Each row is a point on a landscape with many valleys, with its height.
From any point a ball rolls to the lowest of the 2 points nearest to it. It stops when none of these is lower. Distance is the straight distance between rows; heights are no part of it.
J909: 40	15	5	0	-39	-4	-8	-29	25	-13	-40	-7	-19	12	-31	-23	-38	-23	27	-28	-30	22	32	13	-19	-20	16	-51	5	23	16	-36	2	47	-39	-21	27	-17	10	19	16	16	-21	9  height 253
J199: -65	-23	-5	-18	10	8	0	6	9	-6	34	7	-20	-12	30	21	14	29	9	-16	-13	-3	15	-17	-36	-15	46	43	-20	14	-18	33	17	12	22	2	-9	6	-58	-15	-5	7	-18	-5  height 130
J876: -14	8	2	-14	-6	5	0	-9	-9	9	10	13	16	8	-7	8	6	1	-24	25	26	5	-4	-4	39	-1	5	1	15	-16	6	20	1	-20	18	-8	-13	-8	-9	-6	-6	-11	23	-44  height 333
J209: 21	-12	10	23	-25	11	6	0	20	-7	17	-12	14	13	-7	2	14	4	-35	7	26	12	-12	27	24	0	-38	11	42	-21	-21	-8	-16	-33	2	3	20	-16	5	-17	-11	-27	5	-13  height 863
J324: 1	44	-6	0	-28	-27	-10	-13	-29	20	-14	-10	11	9	-18	11	6	-4	5	-12	-3	47	38	-22	17	-14	-21	-2	35	-11	41	-3	-15	12	9	36	-10	27	-25	7	-20	-18	43	-27  height 301
J154: -1	-16	-29	-17	1	-10	-36	-23	26	5	-25	-15	-16	16	14	6	24	-25	-31	-11	-1	3	49	22	-3	26	26	8	41	17	-13	-46	19	31	-15	8	8	-22	-18	2	-17	-17	-65	-37  height 825
J427: 8	-6	5	21	6	24	28	11	-14	9	17	0	24	18	-11	17	2	17	-39	25	50	3	-42	-15	28	17	-45	17	43	-40	-12	-6	-31	-40	18	5	-8	-18	16	-21	-7	-6	45	-26  height 436
J41: 8	5	17	17	14	-12	45	39	1	-21	5	1	-9	-3	5	-9	-14	18	32	-18	-10	22	-26	4	-46	10	-43	15	-5	-10	-2	-5	-16	-35	-15	-3	-6	24	1	-24	8	-8	39	48  height 138
J787: 35	-2	10	15	22	4	-19	3	-13	11	-11	-8	0	-17	2	-13	-9	2	-31	25	17	-30	-13	-1	25	19	-31	-21	-15	-4	18	0	12	-14	-14	8	18	1	49	17	5	-7	4	18  height 134
J985: 35	-4	5	5	-4	-9	-2	-6	12	-10	-37	-18	-19	9	4	10	-18	3	50	-35	-30	8	24	27	-34	19	4	-12	21	-16	1	-45	-15	16	-29	27	18	9	-27	-14	-3	2	-12	28  height 312
J789: -8	18	-7	-7	7	-30	-3	-21	-52	1	4	11	12	-8	-13	-3	-10	0	-6	20	14	2	-22	-45	33	13	-27	1	-4	-2	35	29	-37	1	13	-16	-25	30	-6	10	3	-13	81	-11  height 261
J769: 15	-9	17	12	3	33	57	21	15	9	5	12	15	21	-5	-6	-10	2	7	-7	29	4	-19	19	-12	-1	12	10	23	-36	-28	-5	-2	-28	14	1	0	-39	-14	-10	12	-14	6	1  height 347
J520: 11	39	8	3	-54	-14	33	-12	-1	17	-1	16	7	6	-23	-16	-12	-8	17	-3	-8	44	-4	-33	1	-55	17	4	-11	-3	13	14	13	11	10	-24	-22	-7	-25	19	-9	-1	21	-30  height 452
J61: -3	-17	-15	-3	29	20	-34	-19	2	1	-14	-2	1	-11	10	10	16	-4	-34	7	11	-37	19	20	14	46	17	4	10	-7	-12	-24	13	7	-11	23	13	-9	17	5	1	2	-50	6  height 764
J179: -23	41	4	-4	-9	-12	25	-10	-38	12	5	11	6	-1	14	7	-6	26	38	-13	-13	43	-26	-44	-27	-1	28	51	-10	-29	4	26	-1	36	31	22	-54	6	-61	13	2	10	57	-8  height 513
J182: -38	-7	-13	-5	0	-36	-27	-20	-5	2	33	-14	17	-3	12	9	25	10	-25	30	-7	-11	-14	-25	32	-19	9	-8	-30	44	16	49	-11	-20	17	-6	-6	8	13	2	-4	-25	11	-25  height 369
J347: 10	59	15	1	-24	-11	50	-6	-18	23	1	1	6	4	-1	-8	-3	13	39	-12	-10	63	-27	-37	-16	-22	18	28	-8	-44	20	10	-1	27	24	5	-50	9	-41	36	1	1	45	-17  height 491
J256: -13	31	-6	-37	-44	-13	-8	-23	-7	10	1	18	11	5	-27	-9	-1	-14	7	6	-23	16	31	-16	23	-46	33	-4	-21	42	18	18	19	30	10	-31	-10	-17	-13	12	-21	21	-1	-36  height 595
J27: -31	5	-4	-4	-5	-31	13	5	1	-9	15	-8	8	12	11	-1	4	13	15	1	8	15	-24	-28	-7	-14	13	37	0	8	3	32	-14	-21	28	-3	-27	2	-27	-18	-2	-10	43	-6  height 545
J839: 38	-15	-7	-12	8	14	-29	-41	10	-6	-39	-7	-4	0	-10	-8	-11	-30	-28	26	8	-15	22	19	10	30	8	-38	25	3	8	-53	10	34	-31	-19	10	-29	28	22	6	23	-32	-21  height 839
J720: -21	5	-21	4	-8	-45	-36	2	22	-9	8	-18	8	1	16	13	34	3	10	-11	-28	-6	20	3	-1	-14	-17	7	-4	50	13	33	-4	-18	5	16	-7	40	-4	-9	5	-2	-22	-2  height 397
J383: -19	-1	-17	-34	16	0	-54	-29	-3	-8	-46	-2	-33	-34	13	-2	-2	-23	-8	-11	-19	-23	48	8	-8	37	29	-19	-23	12	18	-23	8	75	-12	20	22	40	-4	26	-4	45	-34	18  height 733
J570: 21	-16	26	23	-3	16	60	31	14	4	4	-10	4	25	6	1	-1	21	-3	-19	33	19	-24	16	-25	8	-22	26	46	-44	-35	-10	-16	-37	18	15	-5	-28	-17	-36	5	-15	18	13  height 359
J165: 4	-3	13	15	-3	21	38	13	4	14	20	3	20	25	11	17	-1	12	-19	7	45	18	-49	-17	18	4	-11	30	39	-34	-19	8	-2	-43	31	-3	-24	-20	-14	-23	3	-14	35	-25  height 450
J580: 33	-25	-6	4	-27	40	18	-4	43	-4	-1	-7	19	26	-6	-3	1	-11	-22	-5	31	22	-2	39	7	-24	10	-19	49	-11	-43	-22	11	-14	6	-2	8	-58	-1	-9	-4	-13	-58	-34  height 877
J564: 10	-26	-18	-15	-4	35	-2	-13	14	4	-28	-8	-18	23	8	18	-4	-3	-1	-10	10	3	28	32	-12	15	37	4	39	-29	-39	-46	9	17	-8	27	14	-57	-27	-12	-8	0	-47	-7  height 842
J645: 12	15	-12	-16	3	19	-11	-11	-19	13	-3	22	34	12	-24	17	4	-3	-45	36	43	9	-10	-16	58	7	-18	-16	24	-39	10	-5	-6	0	15	-9	-12	-14	8	2	-32	-7	14	-51  height 354
J603: 5	16	1	-9	17	-19	-39	-18	-21	5	-15	-4	9	-16	3	0	8	-5	-20	22	1	-29	12	-6	35	24	-15	-21	-7	15	32	2	-2	5	-12	14	5	20	32	18	4	-6	13	-4  height 167
J229: -25	8	2	-15	4	9	-8	-17	-40	11	12	30	7	-7	-6	7	-2	-3	-9	23	18	-18	2	-14	22	10	23	7	-9	-8	15	24	3	11	16	-11	-18	-5	-14	15	-4	8	33	-18  height 309
J748: 26	29	3	-5	-8	-12	16	-2	-23	-2	-7	15	-8	-8	-34	-27	-19	-26	26	-2	3	4	14	-13	12	-10	-21	-34	-18	1	34	0	-10	16	-9	-17	-1	20	17	26	-3	1	43	18  height 281
J454: -7	29	-3	-9	48	-11	-4	16	-26	-8	-10	29	-21	-19	12	-16	-13	-6	52	8	-10	-18	-9	-19	-24	8	-14	5	-46	8	29	12	-11	7	-10	-18	-4	43	1	12	15	27	40	33  height 155
J584: 45	-3	25	31	-35	15	16	10	23	-24	-13	4	-10	-6	-36	-35	-32	-32	15	9	-2	17	-10	16	-3	-33	-17	-66	-18	6	10	-18	0	15	-27	-33	26	-7	24	24	13	5	0	20  height 171
J826: 12	16	3	9	-28	23	40	1	5	20	11	12	15	21	7	-8	-3	-2	0	-4	34	34	-31	-8	-1	-16	-1	27	31	-36	-8	13	5	-14	23	-12	-31	-29	-32	-3	-5	-4	29	-32  height 463
J918: 21	-7	14	28	-29	1	15	8	25	-24	10	6	6	-1	-21	-38	-2	-29	-4	2	2	-3	-13	18	10	-41	-17	-57	-32	30	-7	-8	14	-2	-18	-23	34	-15	45	28	9	-5	-31	14  height 136
J995: 13	-42	-20	0	3	40	-3	-3	31	-11	-16	-16	5	35	16	15	15	5	-16	-10	28	-7	17	43	-7	24	17	14	55	-20	-47	-42	10	-16	1	21	18	-56	-12	-24	-2	-8	-63	-12  height 847
J568: -32	11	-1	-17	15	-3	19	-4	-33	11	3	5	2	-1	11	1	1	18	23	-8	8	18	-15	-28	-15	5	22	42	-6	-18	-3	21	-7	11	22	7	-39	9	-42	-6	-3	-1	40	1  height 531
J854: 23	-7	33	43	-10	11	61	41	15	-7	1	-16	-8	11	-15	-9	-8	14	8	-23	11	31	-15	27	-41	20	-43	19	34	-40	-37	-16	-30	-29	-6	10	1	-1	0	-38	7	-21	43	47  height 372
J589: 36	-8	2	11	-47	19	7	-6	34	-17	11	-6	12	15	-14	-6	11	-5	-36	7	19	29	-3	28	27	-23	-32	-17	34	-2	-22	-21	10	-12	0	-6	18	-32	2	-2	-13	-16	-31	-29  height 871
J552: 12	-10	-21	-24	-21	13	-20	-21	25	1	-30	-5	-14	23	-4	9	-5	-14	1	-17	-14	16	48	18	-6	-1	43	-3	34	5	-19	-42	27	45	-15	8	4	-42	-21	6	-8	0	-61	-19  height 833
J451: 1	-17	16	18	-3	7	33	29	17	-4	39	10	13	4	-5	-29	-8	-11	12	6	-5	-15	-41	1	-1	-42	2	-10	-42	26	-11	21	17	-30	4	-38	10	-16	37	18	23	-3	-10	7  height 46
J395: -3	17	12	-1	-57	-20	24	-3	6	-7	22	8	15	9	-16	-17	-4	-12	8	-1	-2	40	-12	-23	14	-61	-5	-9	-23	28	11	17	12	-10	2	-45	-1	2	-8	11	-3	-5	26	-21  height 430
J388: 19	-20	13	28	7	34	42	9	5	4	19	13	29	14	-16	5	-7	-10	-44	12	43	8	-44	-1	30	-7	-33	-5	15	-51	-20	5	-14	-43	11	-19	2	-35	18	-2	5	-5	26	-14  height 423
J250: 21	47	24	17	-43	1	55	1	-7	10	2	4	1	6	-16	-22	-11	-3	21	-14	0	68	-22	-23	-9	-38	-11	5	-6	-27	10	2	0	9	6	-17	-32	10	-22	32	-2	-14	50	-11  height 472
J798: -12	21	1	-30	-14	-4	9	-29	-14	12	-5	3	-27	-11	-11	17	-16	1	45	-17	-43	13	43	2	-27	-17	47	-1	-12	-24	-8	-31	8	60	-4	23	6	-5	-51	5	-15	28	-16	15  height 200
J814: -38	16	-16	-35	-10	-12	-44	-35	-22	8	13	13	2	-17	-18	13	15	-11	-39	27	-7	-16	17	-27	56	-12	28	-15	-29	41	28	32	18	32	14	-14	-6	1	25	34	-12	15	-18	-41  height 407
J167: -1	-5	-3	-30	-3	28	10	-16	-11	6	-16	17	-27	-5	-16	1	-24	-8	36	-14	-17	-4	35	17	-24	-2	45	-22	-9	-10	-11	-27	7	55	-11	11	19	-20	-33	11	-8	21	-9	19  height 161
J440: -2	-7	10	12	-4	-16	4	19	22	-12	19	2	-3	-7	4	-25	2	-4	19	5	-17	-20	-21	6	-4	-42	-20	-26	-50	44	5	24	25	-32	-3	-26	25	11	38	7	13	0	-23	14  height 74
J338: -12	2	-20	-1	0	-32	-53	-19	46	6	-15	-31	-1	0	36	-8	46	1	-17	-4	-41	-19	16	1	10	-3	-8	-11	-33	60	10	16	21	-8	3	22	4	32	25	4	6	0	-67	-10  height 405
J525: 28	-21	19	38	12	15	21	28	16	-5	9	-12	1	-6	-6	-18	-11	7	-13	6	9	-16	-37	19	-6	19	-46	-10	4	-14	-19	-10	-13	-40	-25	8	21	0	50	-15	20	-19	3	41  height 396
J830: 8	-7	25	27	27	8	31	26	-3	3	23	10	-4	2	2	-32	-16	-6	18	14	3	-23	-48	-7	0	-13	-21	-20	-45	6	-3	17	5	-30	-7	-25	10	-4	40	26	34	-6	6	32  height 73
J291: 23	-5	21	17	32	10	-7	31	-19	3	-11	0	0	-15	-7	-25	-13	4	2	13	-4	-28	-34	-4	11	10	-27	-35	-44	4	17	7	-3	-5	-6	-3	21	2	51	16	22	-9	13	36  height 105
J537: -11	11	-13	-16	15	-17	-50	-14	-17	10	-35	-2	-8	-26	-6	-17	10	-14	-2	4	-16	-31	23	-2	19	29	-7	-29	-36	20	39	-13	0	38	-11	15	9	35	33	26	15	21	-10	20  height 203
J78: 18	5	-3	15	-23	-18	-10	10	13	-11	0	-27	6	11	1	2	14	2	-9	-25	2	21	25	20	-10	14	-30	8	35	-5	-2	-21	-23	-16	-2	24	7	18	-4	-20	-11	-34	-3	9  height 349
J402: -21	6	-16	-40	24	0	-52	4	-8	-5	-38	10	-40	-32	22	4	-5	-15	31	-8	-46	-23	44	-3	-19	20	13	-8	-38	6	16	-20	-6	58	-9	29	30	50	-24	3	-8	43	-33	33  height 709
J75: -24	-25	1	8	41	23	4	0	-49	13	24	23	8	-13	3	13	-16	20	-29	24	34	-27	-43	-26	17	31	28	16	-22	-39	-8	24	-12	-9	19	-11	-24	-13	16	7	6	1	56	-12  height 254
J980: 12	-15	23	22	39	17	45	61	7	-16	-4	-6	-4	-11	9	-12	-22	10	26	-6	-13	-11	-42	21	-42	12	-33	3	-13	-18	-13	1	-17	-46	-20	6	2	9	36	-38	28	-6	20	60  height 163
J401: -22	22	-7	2	-20	-38	10	16	5	-2	9	-3	11	9	3	3	7	23	24	-20	-17	29	5	-17	-15	-42	-5	19	5	27	9	23	-2	-9	24	-14	-22	27	-33	-5	-11	-11	18	-14  height 560
J275: 23	-3	-29	-21	20	29	-39	-26	-3	18	-8	-2	26	13	-8	28	35	-11	-69	40	27	-9	1	1	53	29	-16	-17	23	-9	1	-24	14	11	-6	-6	-4	-20	36	29	-23	-16	-42	-44  height 391
J491: -41	16	-2	-32	-29	-5	-6	-21	-25	6	19	32	-6	-19	-29	-6	-6	-7	0	4	-16	3	23	-32	9	-38	50	-3	-43	27	22	38	15	39	10	-41	-14	8	-17	30	-6	40	16	-24  height 621
J585: -32	-30	1	19	57	10	28	46	-19	-6	19	-5	6	-13	30	18	-11	32	3	0	-2	-31	-43	2	-30	41	-3	40	2	-20	-26	18	-18	-38	-10	21	-14	4	-2	-43	21	4	14	43  height 120
J251: -30	-6	-6	-10	33	-6	-17	13	-25	-2	1	12	-14	-14	19	12	-8	9	37	-3	-14	-26	10	-4	-17	25	-4	21	-24	-7	12	10	-9	1	-5	16	-4	34	-19	-20	-3	26	22	45  height 186
J612: 27	-9	18	33	0	0	21	24	11	-17	12	-13	-6	-4	-12	-6	-2	11	6	-12	9	8	-8	31	-16	31	-51	1	26	-25	-22	-15	-29	-36	-26	14	5	12	26	-30	4	-25	24	39  height 384
J928: -45	-38	0	-3	52	21	-24	23	2	-8	33	-7	-19	-26	29	8	12	35	-4	8	-15	-51	-10	-5	-23	5	30	18	-46	20	-6	35	13	-6	21	9	17	19	-3	-17	9	20	-30	24  height 212
J531: 6	30	-4	-8	-11	-20	-3	-16	-39	8	-1	8	17	6	-26	-3	2	-3	-7	11	14	22	8	-29	38	2	-26	-1	20	-7	31	4	-18	2	19	5	-21	17	-8	9	-19	-11	57	-33  height 293
J300: 16	-10	3	16	5	25	39	14	10	-9	5	14	4	5	-11	-16	-27	-17	18	-1	13	-4	-11	12	-6	-17	6	-25	0	-18	-22	1	5	-22	5	-17	5	-29	-1	7	16	-9	0	17  height 332
J938: 2	-28	16	29	66	36	14	33	-40	14	-7	14	-6	-21	-5	-3	-22	1	2	9	12	-54	-45	2	-10	36	-2	2	-28	-38	-17	5	-9	-11	-6	5	7	-6	35	1	21	9	23	46  height 210
J374: 28	31	2	-12	-32	33	36	-7	-7	48	-1	29	10	15	-19	3	-12	-18	-9	19	36	37	-21	-31	21	-26	33	-2	6	-48	10	1	14	27	17	-14	-33	-37	-27	10	-14	21	24	-49  height 498
J224: 14	7	-1	21	-42	-23	-4	6	28	-14	8	-6	4	-5	3	-37	17	-11	-7	9	-20	-3	-20	18	17	-53	-32	-46	-52	64	9	0	22	-7	-13	-24	32	14	56	19	5	-5	-27	1  height 106
J161: -1	-17	25	32	-7	-13	44	35	11	-13	37	-23	19	-1	6	6	5	23	-4	-14	5	17	-47	-4	-9	2	-41	37	16	-8	-26	13	-18	-59	3	-6	-11	6	9	-39	7	-31	34	16  height 83
J239: -22	8	-7	-30	11	6	-27	2	-22	-5	-10	21	-25	-31	-6	10	-11	-3	38	-16	-31	-21	43	-9	-21	3	31	6	-36	9	7	5	3	55	-1	13	12	44	-35	6	-11	44	-11	29  height 681
J412: -18	-2	4	-19	-10	9	4	9	12	4	7	19	-7	1	-17	-3	-5	-6	24	-14	-8	-3	21	10	-6	-24	45	4	-10	15	-12	10	23	17	8	-6	0	-18	-30	2	-19	11	-32	2  height 90
J947: 28	-15	1	7	-22	-26	-26	-28	54	-9	-36	-42	-30	18	11	-5	2	-23	-27	-13	-11	28	33	34	-36	18	-7	-21	56	24	3	-51	7	24	-36	-6	18	2	0	-7	9	-4	-53	-31  height 808
J311: 14	5	12	7	-2	6	18	7	-8	-9	12	18	7	-13	-15	-22	-20	-9	18	7	12	-2	-5	-4	7	-13	-10	-19	-11	1	10	1	-1	-9	1	-22	-4	5	9	16	9	-8	31	7  height 310
J169: -12	17	-23	10	-31	-58	-39	-9	21	-20	-5	-35	14	8	27	14	50	0	-31	-15	-40	16	22	1	6	-11	-42	-2	10	51	25	22	-22	-27	3	28	4	58	11	-2	-2	-14	-11	-20  height 379
J218: -22	-11	1	-5	-1	28	23	14	4	26	18	2	-7	32	24	27	4	25	17	-12	23	10	-8	9	-22	19	37	48	38	-36	-35	3	12	-2	27	30	-14	-42	-47	-28	-6	-6	-18	-14  height 143
J362: 40	13	1	1	-26	-17	-4	-19	27	-10	-37	-20	-18	7	-6	-5	-20	-4	41	-30	-32	27	42	16	-24	0	13	-28	16	9	13	-36	-10	39	-39	8	19	-3	-16	9	4	0	-16	7  height 286
J505: 23	-4	-27	-22	9	46	-14	-21	-12	13	-10	24	26	7	-26	17	2	-19	-51	34	42	-6	4	5	58	12	1	-22	25	-32	-10	-19	6	13	6	-10	-15	-35	22	15	-19	12	-14	-41  height 374
J70: 12	-12	-8	-5	-16	8	-6	-14	18	-8	9	-4	11	9	-1	-5	19	-11	-22	12	10	-11	10	31	23	-13	16	-14	-3	15	-18	4	19	-7	-6	-19	11	-22	27	11	1	0	-52	-23  height 780
J976: -6	19	-1	-9	-46	-32	-3	-22	-2	-7	9	12	10	2	-19	-8	4	-11	-12	19	-9	12	-10	-18	31	-52	-2	-30	-24	49	27	31	21	-4	1	-35	11	4	22	20	-11	2	6	-34  height 404
J286: 27	-23	4	31	-12	5	3	11	32	-13	17	-34	13	8	-10	9	12	7	-38	4	26	6	-7	35	21	39	-48	17	50	-16	-37	-36	-31	-44	-20	21	18	-6	13	-32	-2	-27	-14	2  height 858
J217: 3	19	9	1	23	-18	3	30	-7	-17	-5	5	-17	-11	8	-19	-17	-6	52	-5	-20	0	-2	-9	-32	-17	-36	7	-26	16	24	18	-14	-15	-8	-20	-8	40	-1	-9	19	6	30	32  height 109
J302: -24	5	-1	-12	40	-16	-9	9	-40	-5	8	17	-5	-11	1	1	-8	9	32	8	-3	-22	-19	-25	-4	28	-4	20	-23	-2	19	15	-17	-3	0	-6	-25	37	-7	0	7	15	55	24  height 199
J549: 29	-37	0	25	-7	33	4	6	42	-17	-12	-32	6	15	9	10	12	2	-33	-3	30	0	1	37	1	18	-19	14	63	-19	-39	-42	-8	-28	-14	18	28	-32	0	-23	3	-20	-47	-14  height 852
J649: 1	-20	-6	-1	13	24	-16	0	2	2	9	4	8	3	6	6	5	-4	-23	5	11	-30	5	15	18	10	24	3	-3	-4	-22	2	7	-11	15	0	8	-30	15	-2	4	-2	-38	0  height 772
J464: -41	-14	8	-15	39	20	-25	-16	-45	-3	30	25	-11	-24	1	15	3	22	-31	13	28	-35	-14	-31	4	21	29	10	-25	-25	5	27	-4	8	21	-5	-10	4	-8	-5	2	12	27	-2  height 279
J596: 3	7	11	-8	-19	32	35	4	-12	31	5	31	15	10	-10	-9	-11	-10	-6	9	39	21	-27	-19	22	-13	23	7	1	-34	-9	20	8	-7	28	-31	-23	-28	-18	9	1	16	25	-28  height 479
J783: -36	-5	-12	-14	-19	-13	-21	-18	-8	1	20	3	22	16	-3	12	27	-2	-28	22	13	-8	-5	-12	47	-24	10	7	4	31	3	38	5	-15	16	-15	-8	-21	3	4	-18	-10	-5	-49  height 353
J951: 15	-8	-14	-11	9	-23	-52	-42	39	1	-41	-41	-19	8	25	2	23	-39	-49	6	-4	6	40	20	-12	31	4	-14	43	24	9	-47	14	18	-22	-1	18	4	16	6	4	-14	-63	-27  height 817
J7: -5	10	-4	18	-39	-46	-26	-2	27	-16	8	-26	17	10	6	16	35	11	-20	-18	-10	26	23	6	14	-5	-38	20	30	23	0	-3	-19	-35	-2	24	-7	32	6	-17	-13	-20	-8	-10  height 363
J43: 8	-28	19	16	56	24	31	39	-15	-6	-4	14	-10	-12	9	-3	-20	-4	27	-4	5	-30	-28	16	-28	32	-7	-2	-11	-24	-9	-5	-6	-29	-7	3	13	-5	17	-14	19	5	9	48  height 187
J540: 20	9	-4	-13	-25	5	21	-19	5	17	-12	6	-10	6	-21	1	-18	-8	30	-12	-8	16	29	16	-11	-28	39	-9	5	-12	-5	-13	16	28	-5	-3	1	-35	-28	10	-12	7	-10	-4  height 124
J927: 30	-6	-17	-17	-11	-3	-36	-40	25	4	-41	-21	-9	13	-2	-1	7	-43	-47	9	6	12	42	8	-2	25	4	-27	41	23	12	-59	17	44	-29	-18	12	-22	13	22	10	4	-46	-53  height 827
J881: -15	52	-15	-17	-15	-37	-1	-25	-13	22	-14	-6	-17	-12	-9	33	-5	2	62	-21	-50	27	54	-5	-27	-15	30	7	-3	-9	15	-31	-3	44	-4	32	-6	16	-49	14	-23	15	-13	3  height 235
J536: -43	-24	-19	2	21	-37	-47	-5	5	11	24	-16	16	-6	25	9	30	29	-12	13	-24	-45	-11	-13	15	-10	1	-4	-37	42	6	50	2	-14	9	17	2	16	20	-10	-5	-15	-19	1  height 381
J293: 8	7	-22	10	-5	-37	-38	13	45	-11	-15	-29	-2	0	27	0	31	4	0	-5	-37	-15	15	18	-14	-5	-25	-11	-12	40	8	8	7	-26	-9	20	15	49	29	-13	5	-8	-48	12  height 412
J550: 30	-3	-6	9	-50	-21	-18	-11	47	-22	-17	-30	-12	10	8	-10	6	-14	-9	-17	-7	26	37	29	-18	0	-6	-13	38	27	0	-33	-4	12	-18	6	18	-10	0	-2	-3	-13	-39	-10  height 799
J145: -11	-20	9	19	46	24	9	22	-40	12	17	23	-4	-11	1	-2	-18	12	-4	22	19	-33	-51	-23	0	40	0	11	-26	-24	5	21	-4	-14	-5	-8	-23	2	27	7	24	-3	43	28  height 232
J91: -40	-21	-4	-19	0	24	-8	5	8	-3	19	12	-12	8	11	14	6	21	-2	-16	-1	-17	19	10	-8	-15	42	23	-7	10	-31	20	24	1	22	0	0	-25	-33	-6	-6	4	-38	-15  height 121
J885: 7	31	-8	-12	-1	-28	-26	-14	-19	-4	-28	2	-5	-20	-22	-14	-9	-21	31	8	-10	-17	23	-14	9	-2	-16	-44	-29	15	45	-9	-11	30	-12	-5	8	34	24	28	4	20	19	20  height 242
J643: -33	-18	9	0	56	11	6	30	-19	-19	8	10	-14	-18	33	21	2	26	30	-9	-14	-37	-15	4	-34	41	4	44	-12	-15	-23	7	-10	-23	-5	20	-5	24	-7	-40	0	26	9	51  height 148
J780: -45	-38	6	3	62	17	-15	23	-28	-9	23	0	-27	-39	38	22	0	42	4	3	-14	-47	-24	-16	-40	26	10	25	-41	-4	-13	36	3	-5	5	10	6	24	1	-21	12	19	5	38  height 183
J892: -12	21	-3	-15	-32	-27	-6	-14	2	13	1	0	6	10	-3	0	-1	-3	10	-13	-21	24	32	-8	8	-39	13	6	6	21	15	20	10	8	16	-4	-11	-7	-23	3	-14	-11	-5	-17  height 576
J519: 25	-33	-14	0	37	34	-43	-6	7	25	1	-13	24	10	13	21	26	-1	-76	27	22	-34	-12	11	34	31	-14	-4	15	0	-20	-24	13	-12	-2	1	17	-32	36	19	-16	-13	-59	-26  height 406
J9: -59	-13	6	-20	4	5	11	4	-2	4	22	1	-11	3	33	37	15	35	39	-30	-10	12	-4	-19	-38	-8	55	70	-3	-15	-33	21	13	15	36	33	-21	2	-78	-19	-15	16	-7	1  height 96
J722: 35	14	10	9	-17	6	5	1	5	-13	-22	5	-14	-6	-34	-25	-34	-29	42	3	-8	11	22	6	-20	-28	18	-65	-12	4	24	-15	-5	49	-33	-30	19	-15	24	19	15	10	7	20  height 211
J767: 21	-24	26	31	7	19	41	17	-7	-2	21	2	12	-2	-17	-9	-9	-5	-19	3	17	-2	-40	11	17	8	-35	-2	17	-22	-15	-2	-14	-46	-5	-12	11	-4	22	-4	15	-15	26	14  height 409
J905: -17	-12	18	25	41	-5	38	34	2	-4	15	-15	2	-5	13	10	-5	23	1	-14	2	-20	-42	0	-27	21	-22	29	12	-6	-25	15	-25	-62	3	7	-8	4	12	-47	21	-21	24	25  height 101
J419: -36	6	-2	-40	6	12	-9	-2	-31	3	13	27	-19	-32	-17	-2	-12	4	13	-6	-20	-7	36	-12	-5	-13	46	0	-42	19	22	11	14	45	6	-17	7	22	-18	23	-7	44	1	8  height 652
J111: -17	-13	-13	0	6	-23	-46	-13	23	14	8	-28	12	13	33	1	32	11	-37	12	-33	-30	-6	-2	23	-17	-8	-16	-34	65	7	33	24	-6	14	0	18	8	40	-4	-7	-14	-43	-8  height 392
J634: -36	-7	16	-13	11	26	26	3	-11	15	15	0	-17	18	38	25	6	42	17	-20	9	13	-24	-6	-43	16	43	75	13	-43	-24	9	13	11	32	52	-33	-13	-63	-32	-13	4	3	6  height 123
J594: -12	1	2	10	35	-29	4	2	-37	-6	15	8	14	-11	0	-2	-17	6	17	8	3	-4	-39	-44	6	15	-32	22	-16	4	32	26	-29	-17	4	-23	-31	38	13	-6	21	-8	80	23  height 231
J294: 17	3	-15	-13	-29	-10	-16	-13	23	-10	-15	-7	12	1	-4	-6	7	-17	-9	0	-5	6	38	17	7	-15	4	-16	24	25	2	-14	14	1	2	-10	13	-14	6	10	-10	-7	-32	-18  height 789
J385: -10	-14	-14	-21	26	7	-46	-17	-10	-5	-26	3	-26	-30	12	0	4	-7	-25	-3	1	-42	38	8	8	48	25	-10	-13	0	-2	-18	25	44	-15	26	25	17	6	9	-4	19	-42	15  height 752
J944: -4	23	-17	-19	-20	-17	-25	-27	-9	-5	4	18	22	-3	-23	-11	7	-14	-30	26	6	-18	10	-6	53	-21	-5	-22	-12	29	27	14	11	15	-3	-22	-4	-7	28	22	-11	0	-5	-33  height 378
J604: -5	44	-12	-13	-23	-38	-13	-26	-20	21	-20	0	-4	-2	-8	21	2	-1	24	-20	-34	32	46	-15	4	-20	4	-4	19	-2	34	-17	-12	36	-4	39	-8	22	-37	5	-18	-1	16	0  height 269
J376: 35	-12	-6	15	-2	-4	4	7	24	-19	-24	-26	-6	11	3	-5	0	8	16	-29	5	8	23	33	-28	31	-17	1	39	-18	-13	-35	-18	-14	-28	29	22	-2	-5	-33	2	-11	-10	31  height 334
J558: 4	21	7	16	50	-22	19	42	2	-29	-13	7	-7	-13	29	-2	-21	17	54	-12	-27	15	-16	4	-56	8	-42	25	-12	3	9	6	-26	-25	-21	-11	-15	46	6	-27	9	10	49	51  height 108

Call two points neighbours if one is among the 2 nearest of the other. Go from one point of each pair to the other, from neighbour to neighbour, staying as low as possible. Name the highest point that can't be avoided.
J161 and J558: J302
J944 and J558: J814
J9 and J412: J199

For each start below, name the point where the ball stops.
J525: J451
J519: J558
J111: J558
J61: J944
J720: J451
J892: J944
J814: J558
